Each row is a point on a landscape with many valleys, with its height.
A ball rolls from a point to the lowest of its 2 nearest points, and stops where none of them is lower. Distance is the straight distance between rows; heights are no part of it.
j79 (h 47.5): 3; -9; -12; 10; -3; 4; -2; 11; 5; 22; -17; -18; 6; 9; -1; -8; 23; -11; 6; 8; 4; 21; 12; -17; 15; 21; 5; -2; 26; -10; -15; 20
j698 (h 67.2): -1; 1; -26; 22; 2; -4; 19; 6; -3; -4; -18; 11; -12; 32; 21; -5; -11; -3; -34; 7; 11; -11; 10; 7; -21; 9; -1; 16; -18; -10; 0; 17
j837 (h 61.1): 24; 19; 19; -4; 1; -9; -15; 11; -32; -10; 6; 13; 17; -9; -11; 10; 13; 19; 0; -5; -1; 3; -9; -9; 15; -14; -22; -24; 13; 2; 10; -8
j97 (h 60.1): -9; 18; 1; -16; 1; -26; 13; 6; 22; 15; 24; -14; -2; 2; -13; 7; 20; -2; 16; -19; -14; 11; 10; -15; 13; 3; 24; -4; 13; 20; -15; -15
j412 (h 21.1): -32; -11; -17; 19; 0; -25; 25; -15; 22; 22; -14; -4; -26; -1; 12; 3; 6; -6; -3; 26; 16; 18; 17; -1; 18; 18; 18; -10; 8; 17; -36; -3
j917 (h 72.1): -1; 2; 15; 12; -26; 31; -11; 4; -5; 10; -7; 12; 9; -22; -10; -21; 9; 4; 6; 1; 5; 10; -7; -8; -7; 1; -16; -13; 16; -27; -9; 9
j762 (h 28.3): 4; 24; -6; 7; 5; -15; 10; -28; 3; 3; 8; -9; -16; 4; -19; 16; -5; -8; -5; -5; 8; -4; -6; 13; 11; 9; 2; -6; -15; 18; -4; 4
j469 (h 68.1): 3; 24; 11; 3; -8; 16; 1; -12; -22; -19; 1; 24; 0; -2; -14; -8; -16; -10; -5; 2; 4; -14; -24; 8; -13; -13; -32; -9; 3; 12; -7; 2
j441 (h 33.0): 11; 4; -4; -27; 9; 12; -34; 1; -22; -16; 23; 10; 1; -15; 4; 29; -3; 20; 26; -15; -12; -14; 2; -18; 1; -10; -22; 10; 2; 1; -1; 10
j180 (h 67.4): 26; 13; 2; -28; -7; 29; -4; 23; 19; -13; 10; 8; 2; -4; 3; 14; -20; 15; 12; -18; -28; 9; -8; -12; 9; 2; 13; -30; 0; -10; 26; -18
j898 (h 77.2): -15; 7; 11; 16; -5; -35; 26; -9; 2; -1; -25; 3; -18; -9; -12; 2; 9; 8; -19; -1; 15; 13; -34; 7; 7; -9; 20; -26; -5; 34; -2; -44
j639 (h 57.0): 18; -26; -23; -4; 8; 20; -12; 9; -7; 17; 7; -17; 9; -6; 21; 16; -16; 14; -24; -4; 0; -3; -18; 4; 9; -15; 2; -20; -23; -34; 7; 27
j105 (h 58.7): 8; 12; 12; 2; -12; -41; 6; -20; -4; 0; -7; -13; 4; 4; 16; 9; 2; 1; 5; -14; 2; -4; -33; 12; 10; -7; 15; -40; -5; 2; -6; 1
j484 (h 65.1): 10; 2; 18; -13; -10; 19; 2; 20; 2; -25; -4; -4; -6; 6; 10; 3; -17; 14; -5; 5; -3; -5; -9; 7; 2; -13; -1; -12; -3; -25; 33; -10
j769 (h 44.4): 14; -10; -31; 6; -10; 12; -28; 2; 7; -2; -5; -24; 25; 4; 4; 0; 28; 15; 4; 10; 3; 21; 5; -15; 9; 15; 11; -3; 18; -8; -9; 3
j931 (h 69.4): -4; -9; -20; 5; 8; -20; 11; -19; -13; 6; -21; 19; 7; 42; 12; -1; -6; -5; -16; 7; -10; -10; 31; 22; -15; -1; 14; 14; -9; -13; -2; 1
j759 (h 20.4): -4; 16; -12; -36; 13; 21; -11; -18; -13; -1; 16; -2; 7; 22; -20; -2; -16; 19; 5; 6; 3; 18; 4; -21; 10; 4; 6; 7; 5; 4; -13; -2
j566 (h 53.7): 24; -17; -14; 18; -8; 10; -9; -7; -17; 8; -1; -2; 18; 2; 14; -1; -1; -3; -13; 6; -6; 6; -9; 3; -6; 9; -4; -38; 1; -20; -4; 45
j327 (h 79.0): -15; -11; 14; 3; 9; -48; 21; -1; -5; 3; -30; 22; -25; 16; 15; 4; -6; -6; -11; -2; 10; 11; -42; -1; -2; 5; 19; -20; -12; 24; -12; -26
j760 (h 61.3): -1; 12; 10; -1; -1; -38; 16; -26; -8; 15; -25; -14; 19; 11; 14; -6; -10; -15; 13; 9; 10; 2; -25; 29; 9; 4; 3; -22; -17; 14; 0; -2
j98 (h 54.2): 26; -4; -12; 1; -8; 12; -13; 6; 31; 33; 17; -8; -6; -16; -3; 1; 33; -4; 36; -9; -14; -2; 11; 0; 5; 14; -10; 7; -9; -1; -15; 1
j317 (h 83.5): -18; -4; 1; -10; 19; -21; 1; 1; -22; 16; 32; 5; -1; -13; -10; 18; 5; -28; 8; -4; 8; -1; 2; -5; 8; -7; 4; 20; -3; 5; -6; 32
j872 (h 27.4): -10; -19; -3; 8; 2; 7; 16; -16; -3; -12; -8; -2; 9; -9; 2; -6; -8; -23; -27; -12; -7; -22; -1; 14; -22; -8; 13; 11; -4; -11; -12; 17
j740 (h 41.5): -7; -17; -10; 35; 7; 23; 1; 24; -11; 2; -7; 1; 12; -1; 26; -23; -20; -9; -14; 4; 23; -22; 3; 4; -13; -29; -21; 7; -18; -17; 22; 38
j192 (h 12.0): -20; -2; -23; 15; -5; -11; 4; 2; 20; 25; -2; -18; -20; -3; -13; -3; 25; 7; -4; 26; 9; 14; 30; 7; 15; 13; 18; 9; 2; 13; -5; -17
j756 (h 34.6): 3; 17; -9; -9; 12; -8; 6; -17; 0; 17; 5; -23; -32; -5; -24; 21; 18; 15; 17; 5; 15; 3; -7; -9; 35; -2; 2; 7; 1; 10; -14; -18
j895 (h 20.5): 33; 9; 25; -9; 4; 22; -23; 10; 21; 9; 21; -3; 19; -28; -16; 29; 13; 16; 30; -26; -14; -5; -10; 9; 13; 21; -1; -11; -12; 20; 17; -11
j774 (h 32.4): 5; -7; -4; -2; -8; -23; 19; -13; 18; -12; -14; -9; -21; 18; -4; -8; 4; -19; 7; -11; -1; -8; -18; -13; -1; -3; 2; 18; 30; -2; -32; -20
j330 (h 48.9): 16; -8; -10; 20; -5; -5; -8; 7; 14; 8; 6; -10; -1; -15; -17; 13; 24; 18; -16; -8; -20; -15; 1; 11; -6; -16; 3; -14; -18; -9; 10; -7
j785 (h 72.9): -14; -12; 12; -6; 20; -34; 10; -8; -10; 16; -7; -7; 2; 19; 6; 4; 19; -12; 16; 20; 8; 6; 15; -4; 30; 22; 13; 19; 26; 11; -16; -8
j35 (h 19.4): -21; 0; 15; 0; -3; 1; -10; 25; -3; -7; 13; 9; 9; -22; -13; -18; 13; -3; -8; -7; -6; -7; 13; -7; -20; -9; 7; 16; 6; -5; 11; 3
j478 (h 27.8): 6; -5; -4; -23; 1; 3; -18; 20; -8; -9; 10; 12; 7; 6; 0; -3; -8; 3; 40; 11; -6; 12; 7; -16; 2; 0; -31; 22; 7; 10; 28; -22
j719 (h 34.1): 24; 17; 6; 21; -25; 8; -15; -14; 28; 19; -12; -21; -2; -6; 1; 7; 39; 33; 14; 4; -15; 0; 13; 23; 11; 25; 6; -8; -2; -1; -12; -19
j852 (h 19.8): 21; -24; -12; -9; 17; 27; -7; -24; -3; -11; -7; -1; 6; -1; -10; 5; -9; -9; -10; 2; -8; -19; -6; 12; -11; -12; 3; 4; -13; -24; -9; 10
j362 (h 50.8): -6; 30; -1; -29; 28; -4; 7; -9; -7; -24; 40; 10; -13; 9; 6; 17; -28; 2; 21; -16; -22; 1; 5; -9; -1; 2; -25; 19; 10; 29; 11; -12
j476 (h 47.3): 23; -23; -4; 40; -3; 4; -2; -3; -1; 6; -23; -9; -2; 1; -19; -4; 26; -23; -7; 15; -1; -3; 10; 9; 7; 17; -24; -13; 14; -16; -10; -11
j825 (h 49.3): -3; 10; 13; -3; -8; 43; -31; 37; -4; -26; 5; 4; 11; -9; 16; -18; -1; 17; -12; -9; 18; -18; -8; -22; -28; -9; -8; 19; -8; -8; 14; 20
j941 (h 52.6): -9; -4; 4; 8; -27; -2; 5; -7; 18; 2; -3; -21; 2; -38; -14; 0; 22; 24; -15; -10; -13; 0; 8; 21; -8; -19; 19; -15; -3; 3; -4; -18
j342 (h 46.0): -1; 1; 14; 32; -16; 10; 8; 22; 1; -7; -14; -13; 10; -12; 33; -24; -5; -7; -32; 11; 17; -23; -9; 22; -11; -27; -18; -17; -28; -18; 31; 19
j735 (h 82.1): 5; -16; -2; -5; 21; -27; -3; 9; -22; 18; 6; 1; -6; -3; 8; 14; -6; -26; 5; -10; -1; -7; -22; -5; 6; -17; 16; -9; -8; -3; 2; 22
j392 (h 10.6): -16; -18; 6; 1; 5; -14; -7; 35; -9; -21; 2; -7; -9; -16; 3; 7; 12; -13; 3; -7; 13; -5; 12; -16; 0; -15; 2; 31; 13; -4; 10; -9
j874 (h 0.6): -12; -26; 15; -19; 7; -18; 6; 26; -2; -24; -3; 6; -8; 7; 7; 1; -16; -27; -2; -14; 15; -10; 11; -12; -13; -8; 2; 43; 20; -5; 0; 18
j988 (h 59.5): 13; -22; -6; 18; 8; 8; -2; -4; -11; 9; 3; -8; 1; 2; 28; 8; -27; 2; -15; 2; 3; -29; -31; 14; 1; -32; -4; -34; -22; -25; 9; 29
j646 (h 40.0): -20; 13; 22; -20; 7; -8; 13; -25; -9; 9; 9; 16; -16; 11; -3; 13; -9; 9; -23; -3; 3; 1; 0; -22; 2; 4; 18; -11; 18; 7; -7; -4
j455 (h 27.1): 11; 12; -5; -28; -2; -9; 5; -4; 20; -8; 10; -6; -10; 12; 3; -18; -3; -16; 29; -18; -18; -3; 2; -12; -4; 1; -14; 21; 22; 3; -16; -16
j606 (h 70.4): -16; 3; 8; 8; -14; 17; 0; -18; -13; -9; -10; 17; 19; -26; -11; -25; -14; -14; 7; 8; -4; -2; 2; 5; -16; -9; -21; -13; -4; -8; -5; 12
j628 (h 80.6): -12; -13; 14; -11; 15; -43; 14; -17; -20; 16; -9; 13; -11; 4; 1; 12; -1; -35; 7; -4; 0; 4; -31; -3; 16; 2; 15; -9; 2; 13; -18; -10
j278 (h 29.1): -35; -23; 10; 39; -13; -10; 12; 10; -11; -4; -31; 13; -4; -8; 19; -11; -5; -10; -24; 8; 30; 7; -8; -6; -13; -9; -3; 4; -9; 2; -3; 12
j312 (h 66.0): 8; 26; 13; 14; 4; 11; -2; -10; -25; -9; 4; 7; 3; 0; -13; -3; 11; -7; -23; -13; 15; -22; -19; -6; -14; -18; -3; 7; 1; 4; -2; 10
j172 (h 75.3): 4; -5; -8; 21; 7; -22; 15; -4; 9; -5; -20; -17; 4; 4; -21; 0; 18; 9; -28; 10; -1; 14; -5; 7; 15; 4; 20; -15; 5; 18; -14; -37
j583 (h 50.9): 23; -10; -14; 44; -7; -12; -2; -13; 1; 12; -13; -11; 22; 3; -2; -3; 18; -17; -10; 0; -3; 2; -2; 20; 0; 19; -7; -24; 7; -8; -14; 26
j780 (h 44.8): -21; -7; 1; -15; -11; -9; 5; -4; 8; 7; 25; -12; -11; -5; 3; 13; -7; 0; -18; -2; -7; 6; 4; -6; 1; 1; 27; -18; -11; -7; -8; 15
j641 (h 47.6): -5; 33; -9; -29; 14; -7; 17; -7; -23; -6; 27; 3; -8; 17; 10; 18; -23; 4; 24; 1; -9; 20; -12; -7; 20; -16; -9; -2; 1; 20; 13; -16
j586 (h 69.0): -8; 23; 27; -11; -1; -11; 13; -23; 0; 8; -8; 3; 20; -5; -8; -11; 2; -7; 20; 4; -11; 8; 17; 21; 6; 9; 2; -10; 7; 1; 3; -12
j447 (h 39.3): 13; 26; -5; 0; -8; -10; 25; -1; 13; -24; 13; 3; -3; 2; 9; -10; -23; -1; 13; -11; -18; 8; -22; 15; -8; -28; -14; -30; -16; 25; 18; -25
j265 (h 38.5): -7; -46; 8; 25; 17; -26; 18; -9; -12; 6; -29; 22; -6; 13; 6; -1; -3; -28; -12; -5; -4; -6; -4; -3; -10; 4; 19; 19; 21; -4; -28; 6
j58 (h 55.9): 4; 15; 14; 4; -24; -32; 1; -10; 13; 4; -6; -25; 8; -14; -1; 12; 17; 0; 7; -19; -1; 6; -7; 20; 13; -15; 20; -6; -5; -1; 1; -18
j319 (h 78.4): 5; 28; 9; 1; -10; 14; 2; 3; 42; 19; 7; 5; -31; 8; -32; -19; 19; 23; 22; -16; 9; -6; 9; -1; -9; 20; -26; 27; -3; 12; -1; -30
j26 (h 45.6): -15; -10; -17; 15; -8; 31; -8; 36; 5; -21; 3; 0; 6; 0; 21; -25; -18; 12; -16; 2; 27; -20; -11; -15; -31; -21; -23; 20; -24; -5; 29; 27
j242 (h 58.6): 15; 0; 19; -20; 11; 1; -10; 23; -37; -21; 8; 15; 15; -4; 2; 12; 3; -7; 15; 2; -7; 0; -12; -26; 11; -3; -5; -15; 35; -3; 2; 9
j66 (h 67.7): 22; -20; 16; 2; -8; 46; -24; 18; -17; -8; 1; 2; -2; -3; 24; 3; -2; 36; -9; -3; -6; -21; -11; -10; -2; -16; -15; -13; -18; -38; 23; 1
j596 (h 76.7): 10; 14; -11; -3; 3; 23; -17; -1; 21; 14; -5; -2; -4; 13; -24; -18; 23; 14; 24; 5; 8; -8; 19; -4; 1; 23; -23; 36; 0; -3; -2; -10
j8 (h 9.9): 23; -10; -7; -3; 23; 21; -24; -25; -21; 9; 13; -1; 22; -9; -8; 24; 3; 16; -13; -4; -12; -23; -9; 9; -1; 0; 14; 5; -20; -10; -7; 17
j883 (h 62.1): 17; -10; 7; 5; -10; 11; 5; 12; 19; 1; 16; 1; -13; -2; 21; 4; -30; -7; -8; 18; -8; -20; -4; 11; 6; -17; -13; -38; -29; -32; 10; 19
j25 (h 43.9): -13; 15; 3; -16; 11; -13; 30; -4; -7; -17; 16; 7; -9; 19; 14; -1; -33; -18; 22; -11; -18; 27; -32; 1; 8; -4; -7; -24; -2; 13; 19; -25
j404 (h 69.3): 26; 18; -4; -4; -21; 36; -6; 20; 23; 2; 3; 18; 13; 8; -18; -5; 5; 42; 2; -20; -23; 19; 9; -14; -3; 2; 3; -28; -2; -10; 18; -28
j919 (h 19.3): -17; -19; -22; -24; -5; 12; -2; 1; 24; 13; -6; 0; -14; 10; 9; -20; -18; -11; 5; -5; 4; -9; 33; 5; -19; 17; -7; 50; 9; -17; -18; 26
j467 (h 33.6): 20; 3; -7; -35; 15; 15; -21; 2; -14; -12; 18; -5; 9; 5; 22; 10; -6; 18; 44; 0; -23; 4; 10; -1; 8; -2; -21; 13; -21; -1; 18; -15
j196 (h 57.3): 2; 7; -31; -15; -1; 1; 2; 10; 26; 16; 29; -7; -11; -15; -19; 3; 23; 3; 41; 1; -18; 16; 18; -3; 11; 10; 4; 19; -3; 30; -10; -20
j607 (h 52.7): -6; -11; 17; -7; 13; 32; -21; 38; -29; -36; 12; 11; 12; -17; 33; 5; -13; 19; -22; 9; 17; -21; -5; -23; -22; -24; -9; 19; 15; -9; 6; 27
j386 (h 34.8): -36; 26; 18; -18; 8; -13; 5; -14; -27; -3; 17; 12; 2; -1; -9; 5; -9; 12; -10; 2; 6; -1; 12; -3; -3; -3; 8; 19; 4; 20; 4; 3
j94 (h 21.7): -12; 26; -1; 11; -7; -9; 19; 9; 42; 9; -5; -13; -32; -1; -11; -6; 8; -10; 8; 15; 3; 13; 32; 15; 8; 28; -3; -10; -11; 20; 10; -3
j878 (h 52.5): -14; -19; -10; -2; 21; 8; 12; -11; -18; 23; -13; -2; 1; 18; 3; 1; -12; -6; -30; 1; 16; 16; -5; -4; 5; 14; 34; 3; 1; -18; -9; 21
j993 (h 64.8): -1; 8; -19; 1; -16; 4; 11; -4; 23; 7; 6; 4; -26; 16; 23; 7; -29; 0; -9; 17; 7; -9; 8; 7; -10; 2; -5; -5; -26; -12; 16; 19
j611 (h 63.9): -19; 1; 18; -10; 12; -20; 7; -27; -24; 19; -19; -7; 12; 0; 11; 7; -31; -23; 18; 20; 15; 12; -13; 21; 2; 9; 3; 3; -8; 1; 6; 15
j899 (h 34.2): 22; 6; 1; 2; -18; 8; 3; -8; 16; -25; 1; -15; 17; -15; -1; -5; -28; 3; -1; 2; -1; -5; -42; 26; -6; -27; -8; -30; -19; 7; 19; -12
j490 (h 58.8): 2; 31; 10; -13; -15; -16; 9; 7; 8; -12; -5; -2; 4; 0; 0; -2; 4; 20; 19; -18; -3; 10; -4; 1; 6; -18; 10; -3; 14; 4; 14; -39
j431 (h 51.0): 15; -24; -5; 4; 3; 7; 3; 18; 28; 22; 10; -1; -7; 0; -19; -20; 27; -20; 14; -1; -6; 6; 16; -21; -3; 23; -8; 8; 25; 1; -22; 3
j202 (h 71.5): 18; 5; 2; 10; -7; 31; -4; -10; 11; -6; 9; 15; 0; 1; -17; 3; 6; 25; -26; 0; -19; 15; 1; 5; -1; 13; 5; -33; 7; 4; 4; -9
j575 (h 21.2): 3; 4; -7; -29; 5; 6; -17; 13; 13; -23; 9; 13; 4; 19; 2; -7; -15; 2; 19; -15; -10; -8; 3; -23; -21; 4; -23; 32; 14; -3; 3; -3
j5 (h 49.0): -17; -3; 11; -6; 0; -8; 8; -7; -11; 18; -9; -14; 9; 0; 10; 6; 3; 4; -41; 12; 5; 19; -13; 7; 12; 9; 40; -22; -9; -8; 3; 7
j900 (h 44.7): 13; -13; -39; 23; -10; 18; -3; -2; 8; 12; 0; -12; -24; 3; -7; -1; 23; 5; -19; -2; -10; 2; 11; -1; -3; 2; -1; 1; -18; -24; -16; 1
j279 (h 74.8): 3; 5; -4; -15; 1; -6; -9; -15; 5; 26; -3; -9; 13; 16; 3; -10; 26; -1; 40; 22; 0; -1; 29; 7; 21; 14; 1; 25; 10; -4; -9; -12
j303 (h 63.5): 20; 14; 27; 23; 11; -6; -23; 6; -25; -10; 1; 8; 10; -5; -14; 15; 23; 4; -16; -9; 10; -20; 2; 13; 5; 5; -11; -12; 3; 3; 4; 8
j359 (h 70.0): 10; -8; 21; -5; -25; 50; -27; 15; 5; 4; -1; 13; -4; -11; 5; -9; 0; 19; 11; -5; -7; -9; -6; -9; -7; 9; -22; -5; -10; -37; 5; 7
j422 (h 64.5): 3; 10; -9; -2; -2; 17; -13; 7; 34; -14; 12; -18; -2; -6; -16; 4; 4; -4; -11; -15; 9; -1; 6; -8; -6; 12; 3; 22; -14; 17; 13; -14
j425 (h 20.6): -39; -22; -19; -1; 0; -23; 19; 9; -3; -4; -14; 8; -24; 15; 10; -18; -7; -14; 14; 16; 11; 25; 12; -14; -2; 0; -1; 34; 22; 13; -20; -10
j561 (h 39.9): 23; -8; -31; 27; -31; 10; -15; -1; 21; 11; -3; -21; 12; -7; 2; -17; 35; 18; -7; 3; -15; -2; 16; 11; -14; 17; 1; -9; 1; -1; -23; -4
j349 (h 19.9): 4; 9; -15; -13; 11; 13; -10; -30; -6; 6; 21; 3; 4; -11; -17; 27; 3; 10; 4; 0; -11; -15; 13; 6; 7; 7; 7; 19; -26; 12; -7; 7
j440 (h 61.2): 5; 38; 28; -19; -6; -3; 4; 12; -6; 0; -10; 11; 13; 11; -11; -17; 6; 5; 12; -16; 0; 4; 2; -23; -4; -3; -8; 8; 25; 5; 12; -21
j32 (h 10.8): -22; -15; -25; -17; 23; 8; -2; -9; -19; -5; 4; 5; -6; 4; -11; 0; -17; 6; -3; 15; 6; 22; 24; -26; 3; 4; 9; 29; 4; 12; -11; 7
j377 (h 33.8): 4; -17; 17; 15; 13; -12; 13; -13; 11; -18; -22; 5; -2; 15; 4; -9; 0; -26; -24; -6; 4; -15; -9; 4; -10; 13; 16; 10; 24; 7; -21; -7
j390 (h 35.7): -28; -25; 4; 31; 2; 1; 8; -5; -13; 4; -29; 19; 3; -9; 11; -13; -27; -22; -4; 19; 24; -15; -5; 21; -19; -15; -21; 14; -16; 0; 7; 40
j864 (h 28.2): 36; -4; 2; -17; 2; 23; -14; -20; -8; -12; -3; -20; 22; -11; -7; 5; -13; 7; -3; -6; -13; -17; -34; 23; 7; -27; -9; -24; -12; -20; 9; -1
j428 (h 66.6): -29; 1; 28; -7; -5; -6; 15; -11; -21; -8; -16; 13; 3; 10; 11; -8; -13; -20; 12; 20; -1; 10; 9; 17; 7; 3; -5; 2; 6; -11; 11; -12
j730 (h 55.6): 6; -12; 22; 1; 14; 18; -25; 39; -27; -25; 11; 5; 21; -13; 13; 10; -11; 13; -7; 7; 13; -11; -14; -18; 1; -28; -14; -20; 9; -8; 10; 21
j916 (h 73.5): 5; -2; -2; 13; 11; 7; 13; -10; 12; -2; -15; -3; -1; 14; -20; -11; 6; -8; -33; 7; -13; 12; 5; 3; 6; 11; 26; -36; 19; -1; -4; -13
j480 (h 27.3): -22; -2; -7; 17; -12; -11; 7; 19; -4; -4; 11; 12; 17; -17; -11; -13; 4; -8; -15; 14; -3; 9; 22; 5; -20; -8; 10; -10; -19; 15; 8; 9
j779 (h 28.4): -10; 36; 8; -14; -10; 20; -3; -10; -10; -3; 3; 4; 4; 4; -4; -4; -9; 24; -10; 11; 10; 6; 9; -3; 0; 12; -4; 9; -5; -1; 8; 8
j6 (h 11.9): -14; -22; -13; -19; 15; -34; 4; 28; 0; -18; 4; 16; -15; 24; 9; -11; -22; -9; 2; 2; -2; 12; 12; -19; -11; 3; 1; 32; 13; 17; 9; -15
j835 (h 71.0): -16; 17; 22; -2; 1; -32; 7; -30; -6; 14; -5; -5; 5; -3; 5; 3; 0; -15; 35; 8; 1; 18; 10; 3; 32; 3; 4; -5; 27; 21; -8; -18
j193 (h 27.6): 11; 15; 1; -17; 10; 11; -21; 15; -3; -6; 38; -1; 1; -24; -11; 22; 6; 2; 29; -18; -1; -5; -13; -13; 6; 9; -12; 7; -14; 17; 23; 7
j657 (h 29.2): -27; 9; -19; 17; -7; -10; 14; 5; 19; -7; -7; 2; -3; -6; -2; -26; -9; -14; -10; 15; 20; 14; 23; 10; -14; 20; -3; -10; -16; 23; 7; 9
j737 (h 42.9): 4; -44; -1; 31; 5; -7; 8; -6; -14; 12; -20; 17; -17; 4; -1; 9; 11; -31; -13; 11; -2; -1; 10; 9; -6; 11; -2; 5; 21; -34; -15; 2
j261 (h 21.0): -43; -15; -14; 9; 3; -18; 1; -10; -21; -14; -20; 13; -2; 3; 10; -1; -13; 4; -12; 23; 20; 19; 4; -5; 3; -6; 11; 19; -4; 12; -13; -3
j587 (h 28.1): 28; 23; 7; -3; -9; 0; -24; -6; 16; 20; -2; -6; 11; -10; -20; 9; 35; 29; 21; -11; -2; -10; 4; 21; 12; 11; 0; -7; -9; 11; 12; -17
j465 (h 11.5): -14; -40; -11; 2; 1; -5; 10; 4; 17; 2; -14; 3; -7; 10; 19; 2; -20; -16; 1; -16; 8; -1; 21; -3; -17; 5; -2; 53; 28; -18; -23; 42
j237 (h 62.4): -2; 25; 0; -14; 2; 1; 6; 12; 25; -7; 22; -2; -3; -4; -16; 5; 15; 18; -20; -17; -9; 5; 14; -19; -3; 13; 24; 9; 6; 24; 3; -12

Where does a ball stop that starts at each point below?
j5: j32
j641: j8
j606: j740
j698: j575
j735: j484
j476: j575

Call two points neighbours if one is among the 2 nearest of the other. Go from one point of each pair to the other, from neighbour to neighbour, staying as low as possible. Name the highest point that can't be avoided.
j8 / j895: j377
j192 / j484: j917
j874 / j32: j261
j575 / j895: j467
